Points on a hilly landscape, in no order, each with its height.
From any point a ball rolls to the lowest of the 2 points nearest to it. It stops when none of these is lower. Distance is the straight distance between rows; heights are no part of it.
J574: [ 86 117 112 110  99 144 107 128 130 148 193 143 143 140 157 118  91 125
 134 122  92 131  85 125 118 102 133 131 171 163 141 162 144 128  85 135
 184 164 130 174 139  94  83 160 139 115 120]  height 312
J563: [112 162 100 129 137 156 108 119 118 131 164 137 193 152 114 121 116 130
 155 103 121 103 112 133 152 106 106 149 162 150 111 143 157 138  94 144
 160 136  84 129 112 123  94 128 136 115 106]  height 156
J793: [124 139 135 140  86 104  95 149 170 142 104 132 126 104  81 139  96 144
 135 117 127 142 126  78 153 102  76  81  82 150 149 166 132 118 159 154
 103 132 117  82 146 124 177 155 113  79 148]  height 368
J900: [163 168 196 157 123 162 139 152 113  81  42  94 101 129 133 131 172 173
 136  88 137 175 168  98 112 139 135 120 141 101 154 152 153 127 140 176
  74 104 159  85  68 206 226 138 122  79 141]  height 540
J876: [181 108 101 139 179 206 130 102 142  77 161 133 157 157 143 110 173 139
 144 132 139  97 139 161 132 159 107 192 170  92 105  90 141 112  97 124
 138 146 109 119  59 137 123  99 134 142 115]  height 674
J535: [100 197 149 162 125  81 152 151 109 126  86  90 145 141 103 118 127  74
 118 125 142  95 152 108 134 135 125 120 123 134  72 112  88 154 126 115
  79  97  84 103 151 133 128  94 147 148  98]  height 414
J945: [200 128  88 131 131 109  59 136 178 168 145 167 130  60  94 131  88 189
 108 113 126 142 106 109 149 126  60 126  92 126 170 147 126 101 132 167
 135 172 122 104 142  83 163 159 107 122 170]  height 430
J151: [173 124  93 120 129  94  80 124 129 171 144 135 102  90 141 110  86 159
  58 115 108 139  98 127 121 114 100 107  85 106 154 147 126  84 138 139
 144 181 133 154 174  92 119 165 126 123 154]  height 482
J205: [ 53 138 135 122  97 148 118  90 117 126 147 136 144 148  98 180  92 132
 151  54  96 167  91  67 117 123 101 121 158 167 171 139 204 134 135 200
 172 114 136 142 116 143 111 165 130  82 133]  height 432
J635: [102 146  96 152 157 131 114 123  99 177 137 118 118 101 130 103 159 103
  97  88  94 141 113 145  98 135 140 156 201  95 153  86 164 123 126 138
 107 146 101 183 153  48  82 171 146 169 167]  height 629
J174: [158 105  91 109 101 118  99 132 147 177 155 148  87 109 120 135  97 190
  80  98 117 156 113 116 121 127 100 106  77 107 178 150 166  79 145 159
 138 168 157 126 144 122 143 152 126 117 167]  height 517
J380: [199 134 123 146 184 168 115  93 151 100 133 168 146 105 138 103 172 167
 159 170 153  90 149 166 142 165  97 172 120 120 104  98  66  91 116 134
 144 138 110 106 117  97 185 108 106 146 118]  height 637
J507: [172 154 190 161 139 142 162 141 111  80  64  78  70 133 131 127 161 161
 121  94 139 159 174 129 103 152 171 110 149  96 125 135 119 149 140 136
  64 107 148  95  87 204 219 121 138 118 126]  height 567
J667: [ 56 154 137 142 103 140  93 138 133 152 132 133 177 102  69 142 147 103
 174  90 121 138 112  79 133 118 101 127 192 165 153 129 165 147 132 176
 110 114 100 146 129  75 119 176 161  83 142]  height 802
J370: [181 154  85 149 138 131  72 114 154 162 141 145 129  88  96 125 115 183
 110  81 136 137 122 110 148 150  65 159 119  90 156 131 155  93 131 181
 113 164 101 115 117 103 163 153 128 130 152]  height 456
J357: [112 173 136 139 102 105 151 128 132 118  99  96 106 174 104 132 100 118
 128 128 135 107 164 102 146 130 122  95  68 128 100 156 119 142 147 130
 106 100  97  91 136 176 159 102 132  90  90]  height 186
J132: [ 66 108 116  91 142 168 132  80 105 133 178 148 148 151 124 149 139 126
 132  69  92 172 101 119 122 118 138 156 196 122 184 108 189 153 120 166
 167 121 115 156 114 139  63 156 130 132 142]  height 394
J607: [ 95 114 150 115  70 105 128 152 146 148 149 144 111 112 122 146 107 120
 140 142 117 145 110 107 126 104 143  87 107 144 149 173 131 149 128 113
 140 130 158 131 149 118 123 146 125 118 138]  height 733
J120: [176 145  96 143 118  99  69 120 138 165 138 132 125 112 136  97  50 145
  71 127 120 119 105 111 141 117  85 102  67 128 138 159  97  93 114 137
 155 177 117 124 148 103 122 145 121  98 121]  height 445
J376: [182 150  86 158 181  72  96 122 120 179 109 141 142  57 138  92 169 138
 115 151 127  99 104 152 137 161 100 147 149 137 127  65  59  93 122 102
 121 120  92 118 208  40 126 104 121 161 144]  height 523
J221: [ 33 130 164 130  45  95  98 162 157 139 139 138 138 142 123 153  99  91
 155 145 107 111 108  70 126 114 118  77 152 190 144 183 129 150 108 137
 150 132 140 163 138  82 110 168 155  68 106]  height 766
J7: [203  94  94  95 120  98 133 122 145 128 135 142  78 126 138 127  99 153
  86 165 147 110 135 139 137 131 110  88  15 118 100 147 101 107 142  82
 158 162 165 109 135 158 132  94 110 125 126]  height 227
J244: [117  46  99 103 129 132 156 140 111 139 175 147 112 134 164 115 144 103
 109 166 105 153 116 188 101 104 197 141 141 109 122 111 163 147 112  83
 141 135 162 175 155 119  56 141 109 185 140]  height 485
J22: [119  94 148 132 111  49  93 168 126 164 106 148 138  51 125 115 134 104
 145 186 131 118  89 120 126 126 125  79 138 184 150 113  48 142 149 109
 128 121 138 139 208  28 127 149 113 135 154]  height 363
J516: [154  90 134 113 124 127 155 135 149 131 129 128 103 101 148 142 141 141
 129 147 144 163 147 145 128 141 152 122  95  93 129 140 126 134 152 104
 115 120 163 118 101 167 164 118 119 168 143]  height 215
J869: [ 80 163 154 175 135 101 175 162  97 105  95  79 151 152 129 132 156  67
 157 132 140  87 165 143 125 135 172 131 173 117  78  86  88 156 131 104
  79  78  99 109 124 145 127  99 134 164  94]  height 350
J319: [ 59 175 158 158  65  84 118 168 141 126  96 110 152 140  76 151  86  90
 147 132 131  98 141  81 150 101 107  71 120 186 111 157 103 154 131 142
 111  98  92 103 149 108 138 136 154  85  98]  height 296
J700: [152  53  85 100 158 127 147 139 118 148 147 144  79 106 174 126 155 132
  91 158 122 151 128 179 102 134 181 149 131  69 127 113 167 126 146  94
 128 150 178 159 147 121  93 140 120 199 147]  height 533
J997: [ 80 172 146 147 116 139  94 149 145 119 102 124 183  95  81 129 169 102
 199 106 144 131 130  93 152 113 111 128 185 142 142 126 146 135 146 168
  90  97  99 132 127  87 143 158 129 110 141]  height 818
J275: [128 147  88 154 159 147 116 122 112 153 141 120 127 101 128 108 158 124
 113  95 125 122 129 153 111 135 113 171 183  76 135  95 164 124 118 136
 113 142  86 139 130  86 103 133 133 165 136]  height 664
J503: [114 121 117 114 106 126 119 127 136 158 141 144 103 109 112 151 128 162
 122  89 116 171 122 101 131 123 110 120 115 114 180 147 181 116 156 177
 109 141 138 133 128 141 145 167 141 123 158]  height 546
J440: [131 155  95 154 165 163 158  93  80 127 119  99  81 164 152 128 106 125
  91  75 137  92 146 138  98 155 118 181 142  93 136  89 145 111 116 151
 134 157 100 154  99 150  85 117 142 127  93]  height 354
J995: [119  72 121  74 143 172 160 103 143 109 182 146 141 156 148 136 159 125
 154 136 128 152 119 151 146 119 172 157 142 117 131 137 159 138 113  97
 149 125 147 127  94 171 104 112 113 152 135]  height 682
J191: [ 80 205 162 165 105  65 122 169 124 128  77 105 172 126  80 133 125  82
 146 134 149  92 134  99 149 113 114  95 129 171  93 105  69 148 126 118
  89  84  86 103 157  94 142 116 149 120 112]  height 367
J872: [147  78 116 116 177 206 151 100 128  84 157 141 140 147 152 125 187 130
 139 131 130 138 127 161 131 139 142 168 166  86 125 108 161 125 111 117
 128 134 135 122  53 163 125 108 128 154 121]  height 690
J596: [103 138 155 100 113 161 174  93 112  84 120 111 131 206 135 142 127 123
 158 121 134 113 154 112 149 130 147 120  94 125 110 166 147 141 127 126
 142  99 140 119  77 230 142  93 125 103  86]  height 455
J717: [187 112 125 136 168  87 100 119 151 153  95 145 105  40 122 121 164 175
 127 139 156 139 120 145 145 154  98 145 122 115 155 101  91  97 161 136
  99 120 119 109 150  75 200 129 124 160 184]  height 443
J300: [ 94 166 164 106 107 174 124  98 101  80  87 105 160 174 118 145 166 127
 179  84 122 141 133  94 157 132 116 135 144 129 138 168 175 121 142 188
 129  78 117 107  80 196 151 120 113  84  90]  height 487
J128: [130 120 107 110  86 122 156 120 153 136 159 140  90 177 138 137  57 145
 112 147 123 120 131 109 137  97 121  71  36 144 115 172 129 111 119 100
 159 141 142 106 134 181 131 106 113  80 105]  height 230
J301: [182  66 131  89 133 135 128 127 168 116 138 158  96 101 161 150 159 196
 132 148 140 181 141 150 131 138 156 110  72 100 155 147 133 120 163  86
 134 120 213 118  95 174 184 141 111 170 152]  height 283
J638: [129 138 187 137 122 146 140 127 129  86  91  97 152 123 132 125 171 120
 191 164 161 148 162 123 145 130 157 134 117 119 117 137  93 143 126 112
 107  81 154 107  94 163 175 113  93 131  96]  height 616
J343: [106 144 157 146 110  70 131 161  96 148 108 101 115 114 127 107 131  73
  88 143 100 131 123 124  94 154 175  97 150 152  92  94 106 151 134 108
  81 119 112 173 199  77  76 153 156 156 147]  height 415
J95: [104 143 116 143 141  91 134 150  90 148 124 102 124 132 153 111 147  69
  86 136 109 118 131 159  92 136 175 126 162 116  95  80 115 140 124  91
  94 129 110 179 180  86  64 138 142 183 129]  height 328
J820: [188  74 167  99 137 164 116 129 154  77 128 177 122 105 168 137 189 201
 157 148 152 214 167 124 130 150 159 145 100 108 163 140 119 101 136 115
 149 111 223 104  71 178 209 137 110 148 138]  height 341
J414: [122 175  97 163 158  96 116 150  84 148 122 100 141 121 141  98 143  87
  79 130 113  98 136 149 110 134 124 145 163 112  92  67 104 115 106  99
 111 129  84 150 169  78  71 115 149 172 122]  height 408
J599: [ 93  80 120 106 145 159 170 101 104 135 156 145  74 138 163 145 140 132
 104  79 110 171 124 146 103 145 171 165 176  93 180 108 192 144 148 139
 137 128 147 161 113 157  84 133 133 167 145]  height 385
J729: [179  73 156  66 163 190 118  98 154  54 164 170 182 145 131 133 189 163
 185 176 116 188 142 133 156 139 141 168 132 138 151 152 142 117  91 131
 172 113 169 107  75 176 142 120  76 121 144]  height 251
J91: [125 139 147 107 103 157  86 127 177  95 128 144 175 113 108 142 142 154
 200 131 134 157 111 100 178 107 111 120 114 163 156 191 137 113 129 156
 143 113 146  90 123 145 167 148  92  90 136]  height 194
J31: [177 148  78 151 161 122  91 112 124 166 131 121  87  91 123 126 108 181
  65  62 149 135 133 119 115 155  76 160 125  68 155 107 158  78 136 172
 105 166 105 130 113 107 143 141 151 139 153]  height 424
J993: [176 130 100 116 112  96 140 119 148 121 117 128  89 160 121 134  71 132
  91 160 141 120 165 117 142 132 105  72  19 127  89 147  98 124 130  86
 136 138 138  90 137 157 144  83 119 103 100]  height 187
J477: [181 165 148 147 154 161 106 108 144  88 112 147 137 106 128 116 162 159
 158 150 166 125 149 124 145 154 105 165 121 102 113 124  94  99 125 148
 118 121 131 100  95 131 204 116 109 131 119]  height 620
J624: [205  70  67 128 184 136 150 111 122 105 131 125 113 138 165 128 163 110
 111 187 134  68 143 195  96 141 143 166  99 102  82  58 108 124 112  58
 145 163 134 139 106 102  99  80 137 168 120]  height 281
J707: [122 143 165 148 129  81 146 173 144 170  56 120 103  79  71 112 122 121
  89 104 123 168 132  71 124 129  71 103 134 146 129 129 131 138 175 140
  55 121 124 138 168  68 158 152 153  96 189]  height 656
J346: [184 153 163 155 148 137 120 131 143  84  75 121 115  89 127 117 173 169
 140 134 164 147 150 116 133 143 111 141 109  82 140 126 103 107 135 157
  94 123 155  88  93 159 229 127 117 121 137]  height 602
J984: [154 161 117 136  99  89  91 132 161 139 122 138 134 105  96 116  78 134
 113 152 145 117 115 109 151 109  83  91  67 135 121 153  90 120 133 122
 135 138 113  93 156 119 152 129 107 100 120]  height 407
J263: [163 105 109  99 154 196 152  71 118  72 158 125 146 209 138 137 140 120
 141 117 144  78 138 125 136 132 125 170  94 129  94 113 158 109  89 118
 153 154  98 124  44 196 108  75 160  98  79]  height 491
J27: [162 141 180 151 145 139 126 160 146 109  60 100  95  92 116 136 167 178
 132  97 142 177 146 104 126 127 101 133 141 100 163 132 145 116 151 182
  65 110 142 104  94 157 223 157 126 104 170]  height 572
J424: [135  97 112 119 149 166 184 113 109 129 145 126  67 131 162 144 131 140
  98  88 133 134 134 152 109 155 153 157 147  72 141 111 168 142 150 142
 119 141 151 133  88 179 116 112 144 166 125]  height 429
J676: [188 147 113 151 175  93  96 111 140 154  93 138 138  48 114 102 172 146
 129 139 154 107 112 143 147 158  83 150 140 124 143  80  72  95 145 123
 102 114  84 107 168  55 183 105 120 153 162]  height 489
J837: [ 83 128 138 124 126 146 181  97  83 135 148 134  95 178 159 141  95  98
 124 104 115 119 125 151  89 136 169 154 137 128 138 122 164 138 125 121
 154 139 127 181 146 159  70 120 140 146 112]  height 268
J161: [156 132 119 133 111  55  93 141 138 163 119 158 163  97 133 109 106 129
 128 194 144  81  98 139 143 124 100  98 106 183 118 120  16 126 128 104
 153 136 121 105 187  72 124 103 106 130 121]  height 161
J439: [146  79 117  96 145  93 151 125 122 133 128 151 151 111 146 125 137 115
 160 221 153  88 117 185 127 125 167 111  88 159  85  97  43 140 125  48
 140 115 133 122 149 110 117  79 104 157 112]  height 148
J394: [128 154  91 131 148 155 175  94  76 130 128 103 111 199 153 136  87 111
 100 100 137  78 142 148 105 139 128 169 106 120 107 104 144 117 107 120
 152 161 105 161 103 145  75  96 149 115  79]  height 323
J116: [108 180 121 166  98  89  67 152 131 165 127 129 166 107 111  99  70 111
  99 109 104  98 120  93 135 115  90 126 153 168 125 145  90 116  95 149
 140 151  89 148 152  64 122 166 149 101 116]  height 536
J970: [124 115 158 105 120 157 136 120 137  79 129 135 183 143 141 124 162 127
 205 187 154 134 144 147 162 123 164 139 103 154 108 152  98 141 112  84
 153 108 156 117  98 162 155  97  99 137 105]  height 641
J248: [109 160 145 157 123  97 185 121  80 116  98  95  84 185 144 139  81  93
  82 106 129  90 162 137  88 162 153 115 102 108  94 125  93 149 143 105
 100 124 112 127 161 156  96  80 150 131  95]  height 145
J180: [ 85  67 103 122 139 157 116 146 125 153 160 149 126  93 124 123 179 114
 133 110 104 180 117 155 128 111 160 160 212  96 173 108 188 148 138 130
 123 121 139 156 128  80  87 157 121 182 166]  height 512
J164: [140 160 191 160 125 117 157 141 118  89  65  78 113 135 122 127 144 121
 159 119 150 142 172 115 131 137 153 123 121 108 116 142 102 164 140 120
  81  92 143 100 112 178 199 111 116 118 109]  height 592
J223: [ 86 134 124 124  72 117 138 126 148 142 147 138  84 181 135 155  65 134
 121 122 106 138 120  84 122 108 118  85  70 161 139 172 150 118 127 142
 164 124 142 107 144 172 138 140 118  75 118]  height 204
J677: [184  60  88 141 192 160 176 123 129  98 128 129  81 105 164 118 180 124
 103 157 137 121 148 199  95 144 173 154 165  70  89  48 116 125 137  91
 116 133 153 130  84 126 141 109 124 186 126]  height 379
J571: [ 89 147 150 150 117 113 184 109  76 129 115 111  68 172 155 148  85  99
  92  98 117 109 146 136  82 162 173 124 134 116 113 121 128 146 146 120
 110 130 124 169 165 151  89 111 142 132 125]  height 205
J723: [170 110 102  99 120 105 129 118 112 141 147 109  92 152 162 111  77 124
  68 169 126 101 115 145 107 125 144 102  50 116 104 134  94 119 118  83
 141 170 152 153 172 132  64 112 138 136 114]  height 360
J704: [144 151 167 163 143  83 155 155 142 151  49  96  76 102  82 127 117 141
  84  77 123 158 145  79 120 148  65 115 133 113 137 138 132 132 175 151
  42 113 106 116 141 117 190 131 148 112 170]  height 630
J822: [ 91 130 111 130 122 138 139 149 114 144 161 126 179 158 138 114 131  99
 151 162 123  92 118 168 127  91 156 150 157 161  93 113 126 145  82  85
 157 137 111 145 120 107  73 110 133 145 117]  height 280
J744: [ 38 137 143 119  67 132  78 152 145 147 150 144 180 118  97 153 121 103
 173 104 114 112 103  80 137 103 108  93 190 193 148 164 148 152 113 166
 157 124 122 149 121  86 113 171 149  77 116]  height 784
J39: [144  91 108 110 129 115 119 137 116 166 151 134  87  84 142 125 133 139
  93 128 121 160 117 156 102 137 150 132 129  85 157 133 161 120 144 127
 130 164 159 152 158 109 103 153 131 169 168]  height 573
J210: [100 151 132 129  83 105 124 145 152 137 150 127 153 179 127 134  55 120
 120 174 136  70 120 116 146  80 126  96  85 176  93 174  99 129  94 101
 173 142 124 116 122 138 120 111 136  84  79]  height 369
J40: [113  93 106 121 142 130 115 143 113 180 140 138  85  85 139 113 154 121
  98 109 101 167 114 151 103 128 158 143 177  92 163 108 182 128 141 140
 116 149 131 192 156  65  91 178 144 170 187]  height 580
J644: [120 165 123 144 103  84 139 129 132 125 103 105 100 184 113 125  59 116
  80 145 137 107 152 101 136 128 107  78  36 142  90 157 105 130 134 113
 127 118  97  90 161 154 130  94 133  84  91]  height 140
J555: [127 178 122 164 135 112 140 117 106 148  99  92  85 128 114 127 107 121
  86  60 136 106 140 102 118 150 100 146 136  92 136 113 144 117 144 167
  86 125  87 120 125 138 147 123 147 122 126]  height 425
J249: [122 154 163 158 100  67 144 147 107 159  87 105  99 131 111 105  98  93
  63 106 100 132 124 102 100 160 126  92 121 142 113 116 126 134 152 136
  74 136 109 163 201  84 105 127 166 125 150]  height 481
J807: [120 181 144 168 128  89 122 121 101 155  85  99 108 132 100 104  91 114
  66  81 116 119 130  97 107 151  97 120 119 126 124 106 127 112 132 154
  91 131  87 145 175 103 107 128 158 117 119]  height 461
J847: [ 81 134 118 125  95 150  91 104 142 146 173 158 157 149 119 163  77 156
 136  73  94 141  77  69 142 100  91 114 141 179 171 163 177 120 103 201
 194 133 130 134 119 135 120 159 120  60 108]  height 400
J879: [138 160  88 162 157 147 127 100  93 148 129 105  86 123 137 133 107 153
  76  47 140 111 131 124 104 159  98 174 154  74 160  90 162  98 133 184
 112 158 100 125 104 130 125 141 147 128 122]  height 390
J930: [187 109 127 159 188 206 121 102 142  74 140 159 168 131 132 101 196 166
 170 164 126 114 140 168 141 154 107 197 167 113 120  90 115 106  98 139
 151 130 124 116  88 112 154 109 100 150 128]  height 657
J209: [ 61 115 145  94 121 164 141  86 106 129 150 143 136 139 113 179 142 128
 156  55  97 184 110  92 120 133 123 130 191 133 190 130 206 142 148 191
 155  96 133 150 104 172  92 166 132 120 151]  height 440
J98: [134 150 127 146 101  45 102 155 130 136 112 138 161 130 125  96  86 112
 110 191 147  85 104 128 139 110 121  81  87 185  86 126  37 131 119  82
 158 144 117 122 182  91 107 102 127 125  98]  height 246
J390: [110 101 111  97 116 128 136 135 129 156 166 149 114 131 156 114 115 110
 122 166 114 131 123 172  98 100 174 124 129 129 117 137 135 143 109  89
 150 150 151 168 160 111  75 134 119 159 138]  height 438
J287: [169 147 101 154 170  77 104 137 107 156 107 117 133  73 133  84 149 106
  84 145 137 117 116 145 112 145 114 137 139 117 103  68  92 113 138 102
 113 132 108 138 186  65 112 106 139 174 142]  height 475
J888: [109 132  78 127 134 161  99 128 121 147 193 137 173 152 138 110 103 134
 148 107  91 111 102 138 132 109 121 155 172 154 142 140 161 130  72 140
 182 166  99 149 128  99  71 155 132 117 114]  height 238
J891: [144 121 134 122  95  99 101 150 173 143 106 146 129  68  91 137 118 156
 160 134 136 155 117 102 147 111  85  90  89 145 173 151 112 114 159 136
 108 129 141 103 136 107 181 160 106 108 178]  height 322
J621: [107 145 138 121 102  86 139 160 125 128 132 120 167 149 125 118  86  99
 123 199 155  71 125 141 133 102 140 103  83 175  74 126  63 139 107  76
 142 135 123 114 140 124 109  90 133 124  97]  height 316
J85: [ 87 178 164 149  84  97 123 155 151 104  72 105 128 161  83 141 101 107
 157 137 135 119 158  93 157 107 104  69  81 162 106 167 106 146 147 137
  98  89 100  83 151 146 170 134 130  83 107]  height 240
J71: [ 93 150 102 162 159 156 145 145 107 112 145 111 200 167 124 117 169  90
 169 145 125  78 139 173 151 106 141 166 180 151  90  84 131 136  91  84
 140 107  91 134  96 126  91  93 131 160 105]  height 172
J283: [120  74 135 101 108  73 146 157 136 148 135 139 134 109 151 129 108 104
 142 222 146 117 113 165 110 106 180  86  72 155  99 130  68 159 133  57
 155 126 175 122 171 111 111 111 102 162 132]  height 247
J206: [158  73 122  98 122  85 154 139 123 142 141 125 102 125 159 113 110 106
  97 213 131 112 123 165 106 115 182  99  60 118  91 133  96 153 130  52
 144 156 175 144 170 126  86 110 120 158 131]  height 311
J364: [ 55 137 134 110 130 164 147 110 107 102 144 123 190 190 125 137 158  94
 173 111 131 115 121 137 147 101 146 151 204 155 116 132 162 154 100 132
 149  77  93 137  89 161  77 126 135 123 105]  height 416
J594: [ 69 137 124 117  86 134 107 119 130 158 168 144 134 155 134 142  72 129
 136 107  96 125  87  96 122 102 118 122 140 174 152 170 153 134  94 150
 188 144 129 162 136 122 112 160 137  84 105]  height 364
J138: [170 109 130 128 152 173 169 123 130 103 124 111  59 110 154 126 153 149
  93  92 141 145 145 155 110 165 151 135 155  63 129 103 139 128 152 134
  91 136 148 105  76 185 165 128 154 158 133]  height 462
J186: [ 70 145 160  88 140 181 131  96  96  81 124 115 179 191 132 144 164 107
 175  98 120 137 131 112 152 119 132 146 181 132 129 153 169 142 135 170
 138  70 114 128  86 186 106 124 111 103 102]  height 458
J181: [158 119 131 117  82 138  84 135 189 114 136 169 158  87  97 144 120 182
 190 140 139 155 104 102 174 109  89 100  75 157 184 179 116 113 144 152
 142 131 156  84 128 125 193 157  82  96 156]  height 260
J821: [178  74 133 153 180 130 171 131 134 110 103 104  84  85 163 114 173 119
 114 152 140 156 151 188 111 148 196 145 167  77 105  58  87 131 155  88
 100 103 156 118 106 141 176 117 112 190 118]  height 437
J23: [190 115 119 118 132  93  74 135 172 161 108 158 121  39  91 127 134 178
 132 127 144 150  96 122 149 129  68 121 109 132 178 127 104 103 159 149
 107 145 133 106 161  73 184 156 102 141 194]  height 386
J773: [ 91 153 130 104  94 141 128 121 146 118 148 138 173 180 115 140  93 126
 160 151 140 101 120 106 159  88 130 102  93 166 107 171 125 147 113 127
 162 116 125 109 101 160 128 106 132  78  86]  height 403
J499: [135 128 100 112 126 131 170 111  99 129 141 113 115 172 152 127  87 113
  94 153 139  73 149 154 106 121 156 134  69 125  94 135 125 124 102  86
 137 162 128 155 130 144  80  96 147 125  97]  height 359
J741: [136 169 169 131 106 163 133 125 118  82  70  98 121 150 124 135 162 154
 155  96 139 153 147  95 138 139 115 130 128  98 144 160 156 116 143 194
 102  95 138  92  75 188 196 128 119  90 115]  height 515
J824: [ 88  96 105 105 148 172 124 118 120 139 170 136 146 129 131 123 169 116
 146 107 104 162 110 150 133 113 151 165 201 109 158 119 182 146 108 125
 148 114 122 146 125 120  71 137 132 170 144]  height 454
J121: [ 73 121 147 122  53  81  93 176 175 145 144 147 130 140 136 151  80 106
 141 161 115 113 108  86 141  95 104  74 106 177 145 192 112 132 113 124
 163 135 141 131 146  96 135 157 121  87 112]  height 750
J978: [ 94 111 174 144 116  85 148 168 138 167  88 129 101  70  82 146 131 114
 128 105 118 174 151  99 107 127 114  95 149 139 144 133 146 155 171 135
  59 112 142 155 148  76 132 174 146 110 194]  height 687
J701: [173  77  91 135 177 141 183 128 116 107 120 114  79 129 173 123 155 107
  82 162 146  93 154 183  82 144 170 159 137  73  80  68 117 139 129  68
 114 151 143 139  98 141  99  93 141 176 117]  height 331
J645: [130 179 112 128 137 168  91  92 124 124 141 126 173 144 108 120 130 149
 158  88 132 123 120 104 157 125  92 163 143 116 130 143 169 113 124 182
 135 117  90 115  96 146 133 128 124 103 107]  height 228
J816: [136 189 115 170 128  97  76 128 110 173 110 114 139 111  93  92  71 122
  71  87 108 112 113  87 129 131  83 123 111 134 125 130 108  94 112 167
 108 152  79 135 160  70 132 158 155  88 119]  height 498
J304: [145 115 147  86 130 183  81 109 174  86 174 154 210 133 112 135 156 155
 209 149 125 154 104 118 174 108 110 142 149 179 150 177 133 133 101 154
 181 121 145  94 114 146 123 134  84 100 126]  height 99
J233: [140 148 138 139 114  68 161 138  99 120 100 105  97 168 132 110  79 104
  61 147 132 107 146 128 121 155 142  84  58 125  91 140  87 142 144  96
 114 125 126 125 182 132 101  80 144 130 103]  height 60
J129: [118  92 134  79 117 162 133 124 157 114 169 144 168 126 134 142 144 132
 189 158 140 143 122 151 158 106 153 144 119 143 129 154 136 145 125 103
 151 115 155 111 111 144 124 118 105 135 125]  height 663
J86: [123 122 126 115 140 180 180  68 107  84 146 110 115 217 141 161 109 124
 139  95 148 100 138 119 125 140 128 149 111 132 112 123 166 122 126 134
 157 137 123 132  61 224 106  81 135  99  83]  height 476
J340: [ 78 136 139  87  95 153 158  99 129 102 154 128 153 192 118 162  98 120
 165 117 122 122 115 112 164 100 129 112 102 172 122 166 159 139 119 145
 170 105 134 115 113 205 115 105 129  77  88]  height 428
J395: [ 87 111 112 109 163 172 185  78  90 110 155 131 111 182 154 157 127 124
 129  82 124 138 124 146 111 137 151 173 172 112 161 107 185 143 129 131
 154 142 120 154  95 191  57 111 124 134 118]  height 325
J899: [175 124 102 130 128  92  66 144 122 177 145 120 125  80 149  85 105 122
  73 136  95 134  75 132 110 136 110 107 130 131 144 132 110 106 140 136
 140 177 134 193 194  51 105 189 153 149 154]  height 534
J520: [123 119 119 134 111  94  96 153 126 163 142 134 140  87 141 109 132 100
 124 164 108 121 102 155 102 114 153 113 145 136 119 118 100 130 123 101
 141 145 137 159 180  62  87 144 128 160 141]  height 361
J811: [101  82 130 103  86 131 113 153 151 176 154 159 106  87 111 156 123 144
 133  99 103 186 107  94 107 107 118  92 130 141 196 149 177 125 150 164
 129 146 171 161 134  96 129 186 144 115 191]  height 579
J325: [ 84 116 171 132  78  94 136 168 147 161 112 128 106  94  89 152 111 109
 137 124 105 158 135  97 120 118 122  63 117 163 145 154 135 160 149 126
  92 117 142 144 157  91 143 172 141  90 166]  height 712
J387: [ 72 167 130 154  97 118 142 110 105 149 120 116  81 189 111 159  51 123
 116  93 111 120 135  95 122 118 124 102  84 159 123 147 160 122 140 155
 157 113 116 126 158 167 129 131 132  76 108]  height 159
J836: [ 75 146 139 170 148 142 158 151 100 111 123  96 179 169 124 133 179  60
 172 150 138  90 152 168 149 117 165 156 191 139  72  67 105 144 112  84
 106  83  96 128 109 131 107  95 122 171  96]  height 266
J771: [ 66 106 125  94 137 150 153 115 109 114 180 130 184 196 129 125 149  88
 160 140 124 108 112 161 143  97 157 144 185 168 113 133 164 158  74 100
 163 119 105 155 104 151  56 114 133 125 114]  height 365
J329: [124 116 130 124 131 103 166 129 115 136 121 117 100 116 147 131 129 105
 116 141 133 121 153 152 116 136 168 123 110  92 108 131 133 160 137  97
  97 111 138 129 131 145 126 101 124 172 132]  height 125
J548: [124 120 122 138 123  76  85 155 134 162 140 147 157  83 140 121 122 110
 155 187 135 100  98 146 123 114 131 102 143 176 126 117  53 141 127  93
 157 136 128 132 193  47 114 127 110 148 138]  height 267
J14: [183  83 151  90 156 193 124 119 145  54 145 170 147 115 145 128 192 187
 156 156 132 190 148 123 142 149 150 163 135 107 144 144 136  96 121 132
 158 114 196 107  59 180 173 125  99 137 140]  height 308
J212: [140 162 189 154 151 108 159 166 149 126  23  85 105 101  92 130 148 145
 123  75 134 164 152  83 124 122  84 118 153 112 132 138 116 130 178 160
  32  97 115 103 119 133 216 153 138 102 167]  height 606
J675: [111 119 136 134 126  90 172 150  97 134 125  97 120 145 148 121 123  76
  98 157 121 105 155 160  98 134 177 129 121 114  78  99 101 157 123  79
 106 111 123 150 153 123  78 100 132 176 114]  height 225
J208: [141  84 157  60 153 181 105 104 170  69 165 159 210 145 122 138 177 150
 216 183 119 158 131 136 173 124 149 163 151 187 154 175 129 138  82 136
 183 105 165  92 109 154 124 128  71 101 144]  height 180
J324: [182  67 105 115 167 114 156 106 129 112 135 141 134 128 155 136 151 121
 132 215 145  70 139 184 125 139 159 127  72 127  67  77  80 133 119  50
 138 140 132 127 115 121 131  68 113 165 115]  height 226
J429: [202 108 114 117 179 221 134 123 132  76 158 145  81 119 155 120 167 183
  89  88 142 138 131 153 106 164 131 170 161  57 136  81 144 104 132 158
 118 154 144 104  58 178 163 134 167 154 135]  height 495
J874: [131 180 139 112 136 187  70 111 127  78 118 131 215 139 101 121 158 146
 196 105 131 130 127 106 173 131  92 166 172 140 138 159 164 114 115 203
 142 103  97 110  92 144 136 134  99  97 103]  height 282
J256: [194 103 117 140 194 204 114 136 145  85 143 141  92  70 158 103 183 187
  88 104 141 151 130 176 112 165 140 185 190  53 138  60 144 101 147 155
 111 132 155 105  87 143 183 155 144 176 157]  height 526

Call two points neighbours if one is among the 2 nearest of the other. Go from one point of each pair to the other, from neighbour to neighbour, staying as low as possible. Name the highest point that can't be avoided.
J644 / J563 => J300
J394 / J329 => J249
J132 / J161 => J899
J71 / J394 => J535
J233 / J394 => J723
J563 / J132 => J209
J233 / J23 => J370
J304 / J329 => J820
J387 / J644 => J357

For each start below, name the point where the ball stops.
J995 => J71
J811 => J304
J704 => J71
J256 => J233
J667 => J71
